A landscape with many valleys, sampled at points; each row gives a point and its height.
From any point a ball rolls to the lowest of the 2 points nearest to it. It stops when none of these is lower. Distance is the straight distance between rows; heights are no part of it.
Pogud (h 6.36): [ -9  -7   3 -30  82 -16 -41   0 -22 -16   6  17  79  43  13  18  52   0
  10  -9   1]
mopa (h 4.89): [-24  27   8 -24   3  54 -57   2  12   9 -11  29  -3 -49  14 -55 -28 -29
 -62 -37  12]
zulo (h 6.15): [-23 -48   8  19  12 -30 -16 -28 -56 -24  -6 -19  79  24 -24  40  34  71
 -14 -34  19]
nedo (h 0.90): [-30  43  32   3 -12  14 -16 -27 -60  59  -6 -20   1 -14 -13 -33 -23 -27
 -89  39   7]
roga (h 5.13): [ 45   5  -4  -1 -40 -10  18  79  63 -14 -32   2 -92   4  31  41 -10 -27
  16  -1  35]
bege (h 2.19): [ 78  44 -27  19 -34 -16  36 -19 -43  42   8 -21 -61  -7   4   3 -20  -6
   1  36 -34]
bif (h 2.38): [ 49  44 -34  34 -41  -3  51 -42 -30  23  37 -13 -66  -5 -11   8  14  41
 -25  49 -44]
Ran (h 6.00): [  1  39 -35  35 -17  31  71 -36 -65  19  41 -16  12  -7 -47 -25  -7  14
  -3  26 -43]
Pemi (h 3.43): [ -1  40  25  10   8  18 -39  59  54 -38 -18  30 -62   5  61   4 -51 -43
  23 -42  72]
rivi (h 6.24): [ -5  29 -25 -45  80  26  11   9   1 -23  11  13  30  -1   8 -34 -19 -24
  45 -14 -27]
Tatid (h 5.01): [-13  -2   3  47 -49 -19  59 -36 -40  13  19 -56  12  19 -55  23   1  -2
  23  35  -1]
bapi (h 2.88): [  4 -31  -2  74   4 -15  45 -21 -36  31  12 -34  13  66 -45  61  43 -10
 -32 -17  -3]
Gipeb (h 2.63): [ 29  40 -62  -2  26  -6  28   8 -54   3  26  12  46  15   5   4  42  -2
  -6  30 -19]
Radi (h 1.32): [  5   8   2  41  51   1 -36 -77 -27  -2  45 -14 -11  38  -7 -12 -28   5
  21 -51 -61]
fupa (h 2.33): [-33 -38   1 -22  47   4  -8  59  63 -32 -11  24  15   6  25  25  28 -10
  19 -10  17]
Gavo (h 3.01): [ 31 -12  -5  -9 -20  -4 -40  45 -12 -27 -41  68  30  39  58  35  26 -43
 -35 -59  58]
gof (h 5.00): [-10  34  -1 -31   1  69 -30  37  16 -15 -33  61   2 -40  20 -41 -16 -13
 -18 -76  38]
kosi (h 2.82): [-26  20   4 -33  76  52  44  23  29  27 -10  18 -46 -19 -47 -47 -37  11
  30  -4 -68]
dip (h 2.48): [ -8  32  25 -47 -33   0 -23  52  50 -47 -36  20 -10 -19  54   7 -10 -14
  19 -10  89]
tiv (h 2.59): [-14 -46  18  39  -8 -30 -19 -15  -4  -7  14 -20  15  38  -3  26   3 -29
  42 -22  -4]
fimab (h 1.62): [ -2 -43  -4  37  28   4  47  -7  32  -5   6  17 -37  37 -43  33  47  28
  53 -11 -53]
galu (h 3.00): [ 37  39 -74  19  27  45  31  15 -38  42  14  42  -7  -5   4 -33   5 -19
 -20 -30 -56]
mevit (h 1.54): [ 10  -5  10  -7  27 -34  42  58 -27  36 -37 -39  15  26 -16  17  27 -33
   5  49   7]
dezi (h 5.88): [ 25  10   7 -33 -68  14   8 -16 -80  49   2  40  77   3 -23 -12 -27   2
 -11 -10  12]
Nukag (h 2.45): [ 19  24 -28 -33  50 -26  32  15 -34 -15  -5 -19  58  16  10   9  34   0
  36  52  -7]
Kupem (h 2.10): [-45 -69  45  -2  30 -14 -51  50  78 -18 -13  -9  -5   5   7  34  27  -1
 -14   0  45]
zur (h 3.04): [ -6 -44  23  80 -24 -29  12 -53 -12  16   9 -66 -16  44 -37  57   9   5
 -14 -20   4]
nikan (h 2.91): [ 55  -3 -31 -25 -20 -25 -43  -3 -41 -20  -9  56  61  39  54  31  39 -25
 -23 -57  27]
Leza (h 1.30): [ -7  -6   3 -23   4 -19 -72 -28  54 -40  28 -14  -4 -30  40 -12 -16  22
 -22   3  25]
nerog (h 1.11): [  3  -3   0  11 -75 -43   8  26 -22  25 -24  -5  12   4   1  23  25 -40
 -14  36  33]
per (h 2.65): [-43 -50  36  23 -70   6 -42  -3   9 -11 -23   0 -16 -43   4 -28 -54 -13
  28 -32   9]
liveb (h 2.80): [-28  -1  -3 -40 -15  20   1  44 101 -25 -13  20 -20 -60  34 -14  -3  27
 -17   1  44]
kamu (h 3.16): [  5 -11  15 -15  21 -19 -72   6  -5 -38 -11  19  27  35  55  21  -1 -52
   7 -49  27]
nenip (h 2.76): [ 36  -4 -56  -8  48  -3  69  51  11   3   7  17  -5  14   5   3  31  -9
  48  -1 -45]
sugi (h 5.60): [ 20  56 -57 -46   9  19  64   4 -15 -19  10  -8  27 -54  -2 -46  -6  44
  10  52 -16]
buv (h 3.06): [ 15 -20  21 -26 -23 -12 -53   0 -36  -1 -12  28  59  28  21  27   6 -29
  -2 -38  25]
Lami (h 5.50): [ 52  41 -25 -56  43   6  41  22  -5 -13 -16 -40  24 -35  16 -43 -13   8
  23  61   1]
nok (h 1.21): [  5   7  23 -54  -2 -42 -40 -15  20 -34  15 -14  47  -6  21  29  19  22
  -9  46  39]
Gese (h 1.25): [-52 -70  21  42  68 -20 -49   9 -28   8 -19 -13  35  42 -16  18  26  -4
 -14 -69  -3]
tenan (h 4.03): [-34  23   0   8   4  36 -24 -58 -35   4  24  -1  28 -34 -28 -52 -33  29
 -29   1 -22]
kaz (h 5.98): [ -4 -39  38 -16 -85  12 -14  -7 -49  46 -14  20  67 -10 -35  -1 -27  31
  -8 -17  34]
Molu (h 5.15): [-35  15  52  31 -48 -18  21 -58 -56   6   0 -66  49   8 -64  14 -17  -4
 -10  25  32]
nesen (h 1.66): [ 12 -40   1  31 -86 -38 -50  -7  -3  -2 -17  11   5 -20  23   9  29   9
 -78  -7  40]
zav (h 3.40): [-35  12 -14 -32  14  58  59  63  36   7 -40  35  -7 -41 -11 -53 -31 -27
  58 -22  -2]
ril (h 5.90): [-33  22  -8  28 -43  33  50 -38 -71  16   8  -6  52 -18 -61 -32 -13   7
  25   8 -20]
Daso (h 3.77): [ 29  35 -40 -35   0  44 -20 -30 -39  -7   9  56  70 -22   6 -35 -13   1
   9 -56 -17]
zoso (h 1.40): [-11   3  11  -5 -46 -16  36  26   4  19 -10 -21   7 -27 -20   7   9   1
   3  66  30]
Los (h 3.90): [-38   9  67  20  -7  25  24 -54  34  13 -10  -7 -76 -21 -68  -5 -16  33
  15  10 -52]
mav (h 3.55): [-38 -55  -8  59  -1  -2  12 -18  -2 -13   3 -17  24 -16 -35  -6  15  56
  -5 -18  -9]
Nofat (h 2.93): [ -7 -36 -18 -14  60  21  67  42  56 -20   9  40 -19  27   1  -9  16  14
  67  -8 -48]
kivi (h 2.44): [ -4 -24  -3  19 -69  14 -66 -12   4 -40 -24  19 -21 -21  34 -14 -61 -37
  27 -72  20]
Kilev (h 1.84): [  0 -17  17  35  41 -20  59 -37  15 -12  11 -28 -28  64 -49  65  56  38
  45  13 -42]
petuk (h 1.44): [-12 -39  12  11  54   1 -68  -9  50 -25  16  10 -50   2  11 -10 -33  21
   5 -71 -37]
vofe (h 2.71): [ 10   7  40 -13 -45 -43  32   2  46   5   7 -28 -64  -4 -13  25 -30  12
  31  70   1]
tamu (h 2.83): [ 11 -33 -51  75 -45   1   6 -41 -11  -8  39  -2 -25 -25 -10 -28 -12  51
  -4 -41 -36]
kat (h 3.92): [ 21  16 -26 -41  12  32 -31   5  -9 -44  -6  59  45  -7  38 -15  -3 -17
  21 -70  13]
Zum (h 2.52): [ 21 -12 -33 -22  77  -4  13  89  45 -22 -14  23   0  26  46  33  44 -25
  12 -12  18]
nite (h 2.98): [ 18 -26 -23  28   8 -37  31 -21  39 -29  55 -21   0  22  -4  36  55  66
  -9  34  -1]
biv (h 1.39): [ 32  78 -21 -38 -19 -12  -4 -36  -8   4  43 -32 -35 -39  30 -22 -37  19
 -31  77   0]
sus (h 1.91): [ 67  27  -1 -36  20 -33   8  26 -71  23 -47 -48  29  21  22 -10  14 -52
   3  61  23]
Rurop (h 1.74): [ 33  17   7  -3  11 -37  41   5 -76  30 -20 -72  36  36 -15  18  25 -15
 -11  75  24]
bup (h 3.51): [ -6   3  33   0  32  -9 -35  -4  18  13  12   3 -43  29  -1  25 -20 -28
  12  -4 -22]
kigi (h 3.05): [  6  34  -4 -65  19  -5 -20 -16 -26 -21   9  12  74  -4  13  -4   2  -2
  29   6   9]
filer (h 4.11): [-50  -4  55   9  -6  44 -10 -22  32  52  -9 -11 -78 -33 -58 -17 -27  27
 -39  19 -24]
Sogor (h 3.21): [-25 -24  54  39  16 -30 -14 -68 -14   7  12 -74  -2  40 -48  38 -22  16
  -1 -11   0]
berub (h 1.07): [ -9 -55 -16  17  58  11 -31 -17  36 -31  34  29 -18  20   4 -23 -19  14
  50 -81 -64]
dizo (h 2.47): [  8 -28  40  20 -64 -62   1 -26  69 -24  29 -28 -62  22  11  38 -19  18
  49  39   5]
mos (h 3.68): [-40   2  67   3  42  17 -15 -29  36  18  -6  -4 -52  12 -37   4 -20  14
  21  -2 -44]
dev (h 2.24): [ -1   4 -28  -3 -26  13 -22 -58  -6 -47  13  20  31 -42  16 -53 -43  15
  44 -49 -30]
tepu (h 2.81): [ 32  31   0 -13 -22 -24  25 -17  54 -13  25  -3 -78  -4  -2  23   5  43
   5  48 -27]
dokep (h 4.28): [-31   8  33  34 -27  37   1  -6   1  66   0 -21 -33 -26 -44 -16  -8  18
 -88  26  13]
fir (h 4.40): [ -2  16  14  26 -30 -23 -17 -38 -19  11  28 -34   5  -1  -5   7  -5   9
 -32  37  14]
piv (h 6.17): [ 24  64 -11  15  19  -4  19 -77 -71  29  47 -55  -9  32  -5  10 -12   5
 -23  49 -23]
Nefe (h 5.34): [ 47  42  16 -36 -11 -30  -6  18  -7  27 -26 -47 -31 -14  19  -8 -28 -39
 -16  67  33]
vure (h 2.02): [ 22 -64 -36  74 -43 -49 -20  -6 -21 -10   5   8  24  24  22  36  59   7
 -15 -27   9]
tira (h 1.85): [  4 -61  -8  48 -51 -52 -44 -12 -40   2 -13   0  32  15  14  35  48  39
 -72 -34  33]
der (h 2.58): [ 33  22 -37  14 -30 -10  61   2  22  13  29 -10 -50 -28 -22   1  13  60
 -16  67 -17]
tafa (h 3.02): [-16  10  34 -40  18 -17 -11  11  54 -33  -1 -19 -28  15  25  10 -49 -39
  69  11  10]
Magu (h 3.09): [-22   9 -16 -30  10  28  20  58  60  15 -17  12 -17 -56  -6 -24  12  24
 -50  29  20]
Zafe (h 1.67): [  4 -22   4  59  39  10 -16 -59   4  -2  20   7 -46  20 -21   1   2  38
  19 -58 -74]
teki (h 2.18): [-21  21  40  -4  56  35  57  26 -24  74 -38 -27 -58   4 -72   2  13  36
 -24  37 -36]
Bip (h 3.61): [-53 -24  19 -26 -18  49  46  69  42 -19 -56  32   6 -12   8 -25 -19 -32
  87 -18  21]
Zug (h 2.90): [-38 -38  25  22 -19  26 -39  -2  49   6   0   4 -36 -39 -16 -33 -40   5
 -12 -27 -19]
vibef (h 6.40): [ 30  36  18  34  51  -7 -15 -72 -71  33  15  -7 -47  64   9  45  32 -15
 -53 -12 -48]
Lefes (h 5.10): [  4   6 -24 -37 -27  57 -11  18  10   3 -16  71  25 -55   4 -34   5  26
 -33 -47  14]
zof (h 4.65): [-30  -1  31  26  16   3 -36 -25 -67  27 -14  -1  48  21 -19 -14  11 -18
 -56 -25   7]
Kudor (h 5.79): [ 10  40  -8 -24 -60   4   2 -19 -52  11  -4  23  35 -26 -11 -22 -20 -15
   2  19  -5]
sezil (h 3.36): [ 17   1  14  -9  67  -6 -17  50  -8  27 -15   6 -27  48  22  29  -3 -55
 -14 -13 -12]
terus (h 1.41): [ 10 -19   0  37  22   5  11   7  20  -7 -21  46 -82  26 -22  40  52   4
  16 -25 -73]
tev (h 2.75): [-16 -33   0  42   9 -27  29  -2 -24   3   0 -17  49  45 -24  41  50 -18
  20   6   1]
nop (h 2.06): [-27 -76  20   2 -38 -43 -26  14  23 -29 -16 -12  39  -4   9  36  34  48
  12  -1  33]
bibor (h 6.08): [  27   64  -34   10    4    7   45  -40 -103   24   25  -26   27   -9
  -13  -32  -13   -4  -25   42  -25]
vel (h 3.28): [ -7  -4  15  12  37  16 -62  46  39 -49 -14  27 -22  31  54  23 -25 -49
  10 -52  38]
dela (h 4.76): [-39  -9  29 -15  27  17 -61 -18 -18  20 -17  14  34 -19  -3 -35  -5  -5
 -72 -17  11]
pebet (h 3.15): [ 26 -28 -34  32  34 -40 -11 -50   8 -39  64 -22   7  34  19  22  33  47
  20   4 -16]
Pupam (h 5.80): [-44 -13  -3  52 -49  38  79   2 -27  29  -2  -1  21 -20 -75 -27   1   4
  34   8 -28]
modif (h 5.51): [-77 -69  43  26 -23   6   5  29  25  20 -38 -10  19 -19 -55  -1  29  33
 -11  18  33]
bir (h 2.60): [ 10  15  -3 -61 -73   5   7   1  45 -46 -12  29  15 -43  33  -6  -6  33
  43   0  54]
duro (h 3.50): [-27 -14 -19 -15  75  55  18  62  43  32  -7  37 -20 -16 -15 -11  30  16
 -38 -13 -27]
ras (h 0.80): [ 15  41  14 -39 -16 -63 -20 -19 -14 -10   8 -40  22  -2  32  23   6  -6
 -29  88  52]
Zop (h 2.22): [ -5 -31  19  19 -88 -39 -10 -28  30 -14  15 -26 -29 -12  13  10 -34 -22
  43  19  14]
vizo (h 2.54): [ 33  24 -24 -38  24  -3  27  54  28 -14 -28  -1 -21  -7  28 -12 -14 -27
  42   3  14]
kozin (h 1.43): [ 17 -34   4  53 -45 -34 -49 -16  24  17  17  -3 -44   1  16  18  23  20
 -87   0  23]
satop (h 5.19): [ 25  11  -5  -8 -90 -13   4  46  41 -15 -24  -9 -52 -19  52  15 -15 -39
  13  18  63]
Gom (h 0.67): [ -6 -37 -34  32  44  13 -18  -4   1 -26  23  37  34  16   7 -14  19 -17
  31 -58 -39]
sof (h 2.36): [  2   3  -1 -22 -29 -20 -28 -69  -8 -58  24  -9  46 -27   1 -27 -35  32
  45   9  -6]
Lofib (h 3.33): [-15 -49 -27  45  24 -43 -22 -36   4 -39  39 -14  14  -5   8  -9  14  62
   3 -40 -23]
rabe (h 2.00): [ 30   8 -48  34 -12  39 -28  -6  20 -11  19  48 -46 -24  32 -36 -19 -28
 -23 -78 -31]
buga (h 3.41): [ -7  61  23 -34  13  30 -27  41  49 -15 -17   3 -70 -21  25 -19 -61 -28
 -10 -20  40]
mab (h 3.49): [-27 -55  33  48 -31  11 -64  49  14  12 -41  30 -31  -4  21   6 -22 -47
 -52 -64  21]
fes (h 2.35): [ 61  19 -31  -5  -6 -16  35  29   1  18 -11 -12 -49  -4   7   4  -2 -21
  13  26 -15]
Bubok (h 1.83): [ -2 -64  19 -48 -32 -10 -47  24  16 -26 -18  22  65  18  22  40  19  40
  32 -28  58]
rud (h 4.55): [-42  -5  37  35  14  -9  -9 -18 -40  31  -7 -42  35  23 -35  16  29 -13
 -60  25  28]
tuk (h 5.59): [-59 -73  33   7 -67   3  13  30  39  -3 -38   8  16 -30 -22  -5   8  16
  44  12  20]
pizo (h 3.12): [-32   0  18 -35 -45  33  -6  19  27  -5 -32  28  19 -53  -8 -29 -29 -18
  27  -9  19]
ruges (h 3.25): [ 15  26  -4 -10  56  18  -4  34 -51  50 -24  -1  -8  23  10 -13  -5 -59
 -32  -4 -30]
zomin (h 5.07): [ 21   2  34 -17 -13 -37 -16  38  77 -26 -17  -2 -85  19  34  55 -18 -20
  22  22  39]
numef (h 3.37): [-14  17 -34 -34  81  41   6  42   1  14 -12  35  24  -5   7 -22  24  -5
 -32  -2 -10]
Zepar (h 2.68): [ 34  49 -10   6  24 -19 -26 -42 -70  23  27  -5  -9  45  26  -9 -38 -82
   2 -23 -38]
pur (h 3.57): [-12  20  23  27  57   7  23 -52 -57  41  17 -46   0  58 -47  34   9  -9
 -17   1 -27]
sen (h 5.21): [ -5  13 -37 -47 -35  51  42  46  -1  13 -32  55  42 -60 -19 -18  17  38
 -20   3   8]
Zure (h 2.20): [ 47   4 -50  35 -17   9 -25  14 -10  -9   5  40 -22  28  37   5 -11 -66
  -4 -57 -15]
zatug (h 3.07): [ 17  42 -37   7  -5  19  37  -2 -33  15   8  14 -12  -1  -3 -38 -45 -62
  71 -22 -62]
bilu (h 2.28): [ 66  -4 -30  30  -1 -54  46   8 -18  20  21 -13 -26  53   3  67  54   0
  14  30 -15]
ruga (h 3.22): [ 26  47   2 -72 -16 -15  -8  22 -32 -18 -42   0  39  -6  26  12 -15 -30
  33   8  33]
Lik (h 1.06): [-48 -14  10  -4  39 -17  63  38  -1   9  -5 -32  42  11 -49  13  49  34
   8  65  22]
Gav (h 1.75): [ 27  29 -18  34 -55   5  15 -12 -56  54   3  18 -11 -10  15 -25   1 -33
 -85   5 -11]
Somep (h 1.70): [-29   0  38   3  -9 -11  26  26  17  45 -11 -31 -37   2 -43  20  -2   4
 -19  48  17]
vov (h 3.14): [ 38  26 -44   4  65  13  24  10 -59  44   5   5  -9  26  -1  -9  12 -37
  17 -13 -57]
fev (h 2.67): [  1  12 -11 -33 -28   6  32  70  56 -43 -41  12 -25 -21  46  -8  -6 -13
  58   3  53]
Pemok (h 4.77): [ -17  -29    5   73 -105  -24   30  -27    2    5   24  -48  -17  -30
  -41   17   10   47  -44   26   29]
Von (h 0.49): [  6  63  15 -36 -21 -21  -8 -25 -80  34 -21 -20  35 -11  15 -23 -15 -25
 -62  57  20]
keziz (h 2.40): [ 54   4 -30 -11  23 -55  35  22 -19 -13  13 -18  13  42  28  25  35 -21
  49  45 -16]
zabe (h 6.31): [-11  16 -12 -35  84 -11 -15  12  -7 -14  10   2  42  38  20   9  10 -46
  38  -9 -13]
gil (h 1.18): [ 22 -16 -14  40 -35 -27   1  17  -1  37   7   4 -21  20  13  22  41 -16
 -60  15  17]
Tuge (h 2.14): [ 32  24 -36 -38 -39 -19 -10  17  39 -29   2  15  14 -38  40  20  39  32
 -41  47  47]
mov (h 1.29): [-54 -28  61 -20  55  17 -81  20  20 -21 -34   1  20   9   8  -5 -37 -46
   4 -44  12]
pepul (h 1.76): [-14   1  11 -50  11  10 -65 -23  40 -64   2  20  24 -36  32 -28 -33  22
  10 -51  22]
duve (h 6.30): [ 16  -2 -19  40   3 -24 -11 -34 -57  -2  24  -8  48  39   9  15  64   8
 -64  10  12]
fil (h 0.28): [  9  28  -1 -20  51  11  22 -43  14 -13  42   2 -28  17  -6 -25 -28   9
  56   4 -59]
bidug (h 5.27): [ 28  24  25 -38 -29 -26  -1  60  32   2 -42 -39 -48 -18  30   3 -35 -44
   3  39  66]
ser (h 1.56): [ -7  -8  18 -79   2 -13 -31  19  34 -48  -4  14  49  -2  30  29  13  24
  32   6  65]
sude (h 1.99): [ 59  59 -45  12 -58  -4  40  -9 -61  45  14 -16 -20 -29   6 -31 -14  -9
 -52  53  -7]
Moz (h 3.18): [-46 -50  -8 -12  46  23  31  17  79 -21  24  24  -5  -4 -14 -30   6  33
  30   1 -26]
Detom (h 2.43): [  6 -51   8  42 -70 -38 -25 -17   8 -29   7 -24  -8  31  28  19 -12 -35
  88 -16  -2]
Gan (h 1.52): [ 20  24  10  17 -81   5 -28 -24 -67  38 -29  39  23  -7  11 -23  -4 -50
 -73 -25   8]
nosiz (h 2.29): [  1 -17  -2 -16 -32  -5 -40  26  61 -60 -12  25  -2  -8  53  25   2  -8
  29 -28  53]
doz (h 0.69): [-38  -2  -9 -10  73  14  44  26 -26   7   0   0  66  12 -38  -2  51  19
   5  26 -10]
Sebov (h 1.77): [ 18 -13   1  21  17  36 -71 -17  37  -4  11  30 -74  -4  16 -23 -37   4
 -34 -65 -44]
Bek (h 5.41): [-51 -31   4  26 -34  25  44  46  -2  37 -26   6  18 -34 -51  -3  38  12
 -25  22   9]
nolup (h 3.20): [ 17  27 -63 -48  66  36  23  46  39 -26  -2  35  19 -23  36 -31  23  13
   0 -15 -10]
pinub (h 3.38): [-16  -5  40 -56 -45  33 -33 -20 -12  -7 -21  21  44 -23  -7 -27 -65  -2
  47 -42  22]
tavad (h 6.14): [ -3  33 -30 -31  70  13  53   6 -22  -3   8  -3  38 -10 -26 -42 -10   4
  58  28 -49]
Disu (h 1.20): [ 25 -13 -30  24  11  23  26  36  28  23   4  38 -50   1 -10  19  28   8
   2 -22 -45]
Detev (h 2.72): [-17  13   4 -23  18  -5 -19 -57 -28 -36  27  -4  64   3  -9 -22 -21  -3
  66  -3 -33]
Nug (h 0.86): [  5  41  25  -9  75  10 -21 -53 -27   5  24   7 -38  47 -15   1 -26 -15
  35 -21 -75]
setu (h 0.93): [  8 -22   0  54 -34   7   8   4   8  40  10  18 -47  -4 -26   6  18 -14
 -25  -8 -20]
Kupal (h 1.82): [-43 -50  57  -1  57  -5 -37   8  60   7   9 -18 -21  12 -20  16   5  39
 -20  10   3]
Tun (h 5.68): [-50 -53  17  41 -75   9  58   7   3  10 -27 -12  35 -13 -49  -7  17  17
  55  26   0]
met (h 4.98): [  3  -7  46 -20  12 -31 -42   5  73  -9  13 -21 -72  10  11  57   2  12
 -10  38  17]
belo (h 1.57): [-40 -20  23  -1  21  40 -61  16   6 -22 -28  33  15 -10  14 -31 -45 -44
  15 -82  -2]
lag (h 1.95): [-20  15  43  12  30   7  55  -2  -9  42 -13 -48 -44  14 -61  39  24  38
 -38  48  -1]
guf (h 3.13): [  6  23 -18 -35  55  44  48  51   5  26 -37   4 -25 -22 -10 -49 -38 -27
  30 -10 -32]
debeb (h 3.79): [-47 -20 -20  29  14  39   4 -28 -22 -11  15  10  37 -38 -41 -56  -7  62
 -15 -33 -31]
botot (h 2.34): [ 31  28 -35   0  12 -13 -19   1 -26 -26   4  24  19  31  41   2  -5 -73
  41 -35 -15]
Sogo (h 5.31): [-14  12 -23  -3 -46  41  64  50 -40  46 -41  28  33 -51 -55 -30  20  15
 -23  38  -4]
Rizol (h 1.51): [-46 -51  35  38  44 -11 -48  -3  11  13   0 -25  -8  11 -23   2  -1  15
 -33 -44  -1]
fumo (h 0.98): [-65 -70  48  -6  57  -7 -56  25  11 -25 -27   7  46  24   2   1  20 -14
  21 -52   3]
Ven (h 2.87): [ 11  42  -1 -74 -64  23  31  17   4  -8 -33  26  24 -42   9 -23 -37  -8
  63  -9  34]
gobo (h 4.59): [-27 -27   5  60 -66  22  36 -34 -45   7   7 -44   6 -33 -67  -3   2  47
 -78   4  21]
soza (h 3.17): [-32   7  23 -17   7  48 -26  17  71   1  -3  20 -61 -36   7 -33 -48 -11
 -11 -35   4]
Fina (h 6.03): [-19  34 -15 -19  -7  16  71  -4 -51   2  -3  -8  51 -19 -49 -47 -21   0
  63  28 -41]
gidug (h 2.86): [ 40  52  -6 -15  25  13  -1 -14 -42  25   0  -6 -43  16  -1 -16 -56 -74
  44 -15 -53]
Monod (h 3.52): [  3  21  26  12 -52   1 -53  24  12 -15 -36  19 -22  17  51  12 -40 -85
 -16 -32  54]
kinag (h 2.16): [ 50 -31 -47  66 -19 -40  11  -9  -2   5  41   6  -5  50  12  60  69   6
 -13  -2  -7]
sug (h 4.44): [-49 -20  43  33 -50   3   4 -13 -21  27 -13 -36  17 -36 -57  -5   7  25
 -72  36  50]
gunov (h 1.72): [-24 -53  -6  -3   6 -25 -39   8  70 -44  23   3  -3 -36  30  -7  13  64
 -35   3  24]
Voma (h 2.37): [ 27  -1 -39 -41 -49 -29  18  22  46 -46  -3  29  37 -23  34  30  43  44
  25  23  45]
lile (h 1.89): [-14  -7  14  -3 -29 -22  16 -25  18 -16  23 -21  11  -5  -8 -17 -17 -16
  62  24 -13]
novi (h 3.39): [ 22  55  -2 -34 -40 -15 -37  -1  -6 -21 -18  -7  -6  -9  49  -4 -35 -59
   0  -5  48]
mevig (h 4.88): [  5  30  44 -33  25 -17 -44 -31  44   7  19 -21 -75  -5  17  38  -1  41
 -47  60  -5]
feke (h 4.24): [ -1  19   1  16 -23  13 -18 -42  -5  25  26  -6 -16 -26  -2 -33 -29  -2
 -36   2 -16]
Resel (h 2.05): [  9   5 -23  22  58 -10  65 -23 -21   4  48 -38   4  48 -32  47  43  39
   3  30 -27]
voza (h 4.64): [-16   2  40  36   2 -31   4 -33 -23  51   8 -49 -19  44 -10  48  24   1
 -82  41  34]
Pasis (h 2.51): [ 35  49   2 -19  52 -15 -39   3 -34 -11  -2  -1 -14  47  50   9 -44 -94
  26 -27  -9]
fogi (h 3.08): [ 15 -29 -26  68 -27  -8   1 -44  17   5  43 -19 -50 -14 -26  -2  18  68
 -54  -8 -18]
rafe (h 0.95): [ -8  13   8 -41  29  -1  64 -10  44 -14  16 -13 -31   0 -26 -35 -41  22
  70  44 -40]
rapa (h 3.58): [ -7 -23  49  26 -10  -7 -90   8  -9   3 -21   7 -25  35  37   5 -46 -80
 -42 -57  23]
Vuti (h 1.24): [-25  31  35  22 -68  10   2 -24 -82  63 -35   1  31 -14 -31 -30  -7 -30
 -63  10   7]
Vokid (h 3.69): [ 31  25   1  27  32 -27  50 -29 -70  36   6 -49 -15  75 -22  63  32 -17
   1  28 -16]
les (h 2.64): [ 51 -38 -56  -4  43   0  59 107  24   9 -26  13  -1  10  19  26  54 -11
  30   4   3]
leto (h 2.25): [ 13  28 -11 -11  72 -13  45   0 -30  25  20 -37  14  30 -11  11  18  14
  12  57 -19]
pako (h 4.90): [  1 -10   4  51 -86 -33  42 -19  18  17  30 -35 -27  -2 -30  25   6  16
  15  50  11]
mesig (h 0.26): [-25 -21 -15   7  30  19  10   5 -11  -6   6  29  55   6 -18 -10  35   9
  20  -8 -25]
Vido (h 5.42): [ 71  46   5 -57  29  19  14  12  -9  23 -34 -58 -28 -26  21 -40 -42 -26
   6  61   9]
kefor (h 0.96): [ 19  77 -24 -56  -1   0   8 -23 -44   8  -6 -25  15 -42  28 -33 -28   7
 -36  66  13]
movo (h 6.35): [ 34  11 -26  53  33  -9   2 -56 -58  27  39  -7   3  63  18  22  49  10
 -79 -13 -14]
kire (h 3.03): [ 29  18 -69 -23  25   7  -2  -6  47 -49  34  29  24 -16  45 -28  26  26
   6 -22  -8]
rako (h 6.07): [-26 -39  26  -5 -23   0 -23 -23 -42   5  -8   5  75  -3 -36   5   9  49
   2 -21  28]
bak (h 1.50): [-12 -24  11  14  10 -17  53 -33  37 -22  38 -17 -11  30 -32  -6 -10  31
  69  25 -32]
fup (h 3.42): [ -6 -30  22  23   4  26 -58  55  54  -4 -23  33 -62  18  28  33 -28 -46
 -23 -58  20]
gif (h 1.90): [-23 -24 -13   9  -2  33 -40 -21 -15 -21  -7  35  20 -38   8 -51 -41 -11
  26 -87 -37]
rilet (h 3.23): [-19 -11  60 -43  10 -32  22  27  69 -13 -11 -29 -47  21  -6  24 -33  -9
  58  61  11]
Zusis (h 2.53): [-21 -36  13   1 -68  -2 -12  36  95 -21 -14  10 -44 -44  29   7  -7   6
 -12   9  60]
pid (h 3.59): [  6  -6   3 -55 -23  36 -35 -20 -46  15  -4  45  73  -2  -2 -23 -40  -3
  24 -65   3]
zepi (h 1.34): [-20 -32  -1  -5  14 -24  49  70 -10  16 -38  -3  46  17 -26  39  62  -1
  19  53  26]
tis (h 3.31): [  0  18 -10 -46  67  56  32  62  53  29 -19   9 -61 -40   0 -19   2  22
 -36   7 -12]
Nak (h 2.30): [-29 -59  22   5 -60 -36 -10  22  65 -19  -3 -14  -7 -20  20  22  24  19
  -2  38  44]
sar (h 2.46): [-40  24  34 -17  86  53  41  -2   1  45  -3  -4 -38   2 -65 -17   2  36
  -6  15 -58]
bise (h 2.78): [ 42  18 -49 -12  33 -17 -14  -2 -49 -16  14  39  59  30  41   9  51 -15
 -22 -15 -10]
tuvig (h 2.23): [ 12 -40 -36  53 -65  -2 -51 -12  21 -20   4  22 -42 -32  37 -23 -36 -11
 -15 -79 -16]
kesot (h 2.84): [ 36  29 -88   3  33  29  15 -12 -12 -10  45  42  22 -16  24 -29  26  11
 -20 -21 -37]
Tifip (h 2.79): [ 30 -14 -43   7 -18 -22  49  21  49 -13  38  16 -18  -6   7  17  38  29
  12  37  -3]
Par (h 3.44): [-42  -7  49  23  78   7  -5 -51 -19   8  18 -52  22  43 -36  19  -5   2
   3  -5 -13]
Zik (h 6.44): [-18 -10  13 -40  64  33 -46 -10 -40   2 -13  47  87  14  -9 -12  20   9
  -9 -44  -7]
dig (h 2.07): [  0 -22 -16  -8 -20   5 -55   1  51 -80  -7  23  -1 -25  60 -20 -26  17
  42 -80  27]
bod (h 1.81): [ 19  43 -22 -36 -21 -20 -13 -18  39 -15  35 -19 -17 -36  38  -5  -5  33
 -54  61  33]
rokip (h 2.77): [ -1  42   4 -63  26   0   8   8  29 -50 -12 -10   3 -20  35 -25 -44 -28
  59   3  20]
Sozul (h 6.23): [  0  -2 -15  11  38 -12 -23 -52 -50 -28  28 -26  70  25  -5  16  46  51
 -30   4   9]
dube (h 5.69): [ 40  51 -43 -43 -61  13  36  -2 -32  -7  -4  28  41 -45  -7 -20  -6  38
  18  41   7]
Kila (h 4.75): [  8  32  49  10   8 -16 -25 -66  -3  33  21 -40 -58  21   3  38   7  29
 -76  43  12]
Nevo (h 2.57): [ 21 -20 -50  33 -28  14   9 -55  16 -25  48  21  -1 -39  -4 -55 -30  23
  37 -32 -53]

For each start below, name the point where the ball stops.
movo: rud
Daso: Von
kat: Von
Tatid: kesot
tavad: rud
Ran: rud

Call two points neighbours if one is among the 2 nearest of the other. Go from one point of each pair to the other, from neighbour to neighbour, staying as low as possible. Name the highest point that can't be avoided.
vel and ras: Pemi
setu and fumo: fogi
ras and Leza: Nak
